Each row is a point on a landscape with many valleys, with its height.
A ball rolls from a point to the lowest of its 3 nearest points, and stops where none of them is lower. Distance is the straight distance between rows; heights are no part of it.
K955 height 2.73: [161 168  93 160 114 206 129 165 157 101 172]
K106 height 1.46: [118 173 115 138 139 190 131 130 131  97 163]
K961 height 4.72: [108 109 107 103 152 158 111 138 123 113  84]
K868 height 6.19: [142 159 135 116  89  80 176 112 143 135 140]
K517 height 1.84: [121 140  85 146 150 185 109 137 163 115 102]
K642 height 4.31: [ 98 118 147  94 136 131 116 125 123 101 118]
K146 height 2.81: [111 133 102 114 152 175 116 133 136 111  95]
K666 height 1.37: [130 167 106 147 134 203 125 140 146 106 147]
K790 height 6.41: [104 117 132  91 141 149 112 131 118 106 103]
K424 height 6.75: [150  66 168 165 131  75 103 119 109 179 120]
K174 height 4.71: [119  39 125 104 129 125 122 151  92 131  87]
K527 height 6.04: [156 154 142 121  84  84 170 109 143 149 126]
K481 height 4.89: [147 133 154 127  94  73 146 104 150 143 120]
K430 height 6.73: [137 189 109 103  98  96 190 123 129 136 166]
K389 height 5.14: [111  18 104 125 126 122 133 149  87 131  73]
K566 height 5.09: [133  54 169 118 123  93 104 141 107 135 115]
K181 height 6.46: [110 191 110 119 124 101 168 125 130 121 178]
K918 height 6.83: [158 114 162 142 105  67 125 105 140 158 108]
K9 height 7.39: [167 100 150 164 138  86 104  94  94 216  91]
K203 height 1.51: [109 158 116 129 142 194 126 130 136 104 135]
K43 height 7.41: [168 108 147 161 135  93 106  87  92 220  90]
K211 height 1.52: [111 155 118 123 143 191 121 129 136 103 130]
K740 height 4.23: [105  90  85 117 167 149 112 146 127 125  76]
K233 height 1.62: [128 189 114 146 145 177 134 145 122 101 199]
K795 height 4.27: [106  79  87 107 159 142 117 146 115 123  75]
K141 height 1.53: [ 91 155 142 115 127 119 139 114 130 102 153]
K433 height 7.63: [116 203 101 121 131 109 167 128 125 121 195]
K664 height 5.73: [106 174 124 111 111  93 163 115 133 119 161]
K34 height 1.61: [114 193 113 138 146 152 140 136 123 103 196]
K124 height 5.55: [129 140 150 122 100  74 149 106 149 130 127]
K539 height 1.44: [142 223  82 114 130 107 164 145 117 137 196]
K188 height 1.47: [ 97 161 136 115 139 156 130 122 129  92 151]
K570 height 1.73: [168 136 157 138  91  83 147  99 146 162 106]
K183 height 3.46: [ 94 129 151  98 129 121 123 121 128 101 125]
K890 height 5.68: [116 126 162 111 115  79 126 113 140 117 127]
K669 height 7.00: [156  96 166 151 117  66 110 109 132 170 110]
K593 height 7.42: [175 116 153 154 123  94 108  86 109 205  90]
K717 height 7.49: [172 123 156 150 107  82 120  95 128 180  93]
K73 height 1.48: [139 153  87 157 123 201 123 148 168 111 132]
K318 height 5.87: [158 147 145 124  86  81 164 104 144 147 123]
K922 height 4.01: [118  75 164  97 127 103 107 136 109 118 111]
K339 height 7.24: [162  95 160 160 122  74 107 105 120 188 103]
K647 height 1.58: [112 146 109 127 146 192 115 130 142 109 114]
K519 height 4.04: [121  89 167 108 121  88 111 126 124 120 120]
K17 height 4.32: [113  51  99 109 147 128 126 152  98 124  75]
K921 height 1.69: [134 146  80 165 137 193 113 144 177 113 118]
K394 height 2.27: [ 92 147 141 105 137 145 124 120 127  99 136]
K148 height 4.05: [110 115  84 137 169 166 109 141 150 120  84]
K240 height 2.04: [150 166  90 159 121 210 125 154 156 104 152]
K45 height 3.50: [150 176 106 151 133 204 132 151 144 102 177]
K653 height 5.66: [148  78 170 145 124  65 106 116 125 158 116]
K967 height 7.09: [162  85 160 171 134  70 105 105 115 196 104]
K194 height 5.57: [132  41 168 120 127 101 105 144  96 138 108]
K319 height 2.72: [151 147  71 178 109 186 122 165 194  95 149]
K798 height 4.47: [114  75 134  90 138 129 112 143 104 115  93]
K191 height 7.73: [ 99 129 133  97 143 157 115 126 125 102 112]
K363 height 1.40: [ 94 174 129 122 137 145 142 120 129 102 169]
K698 height 7.26: [156  80 155 175 141  78 106 103  98 207 107]
K688 height 6.36: [136  31 172 145 125 102 105 135  91 152 120]
K644 height 1.81: [125 210 102 138 147 142 140 143 120 111 210]
K815 height 5.67: [114 163 135 114 102  83 160 108 142 119 143]
K587 height 1.50: [115 183 119 139 143 175 136 133 129 101 183]
K811 height 1.49: [107 170 126 127 143 175 133 126 127  95 159]
K153 height 6.93: [130  28 156 122 117 112 114 147  88 137 102]
K985 height 8.45: [136 206  91 104 115 102 184 136 120 143 181]
K266 height 3.94: [108 100 153  92 132 120 113 128 119 109 112]
K107 height 2.10: [147 150  77 174 116 190 118 155 183 105 137]
K602 height 1.54: [120 188 120 144 148 172 135 138 126  98 190]
K202 height 1.30: [127 154  98 146 139 205 121 137 155 108 126]
K289 height 4.38: [108  92 116  94 150 144 113 140 109 114  86]
K952 height 5.64: [109 142 143 113 110  83 144 108 144 116 141]
K695 height 6.37: [145 177 118 105  90  93 185 115 135 137 153]
K756 height 4.40: [115  57 124  95 137 127 118 148  96 121  83]
K992 height 4.62: [138  87 171 132 119  69 111 121 128 145 121]
K273 height 4.39: [121  51 153 103 127 113 112 145 100 126 105]

Where does a ball stop that starts at each point below?
K389: K202
K740: K202
K664: K570
K756: K202
K339: K363
K9: K363
K240: K202
K688: K363
K153: K363
K717: K570

Two balls start at each pair of points below. Name the first point that both come to, or write none.
K992, K194: K266
K181, K868: K481
K815, K318: K481
K642, K890: K183
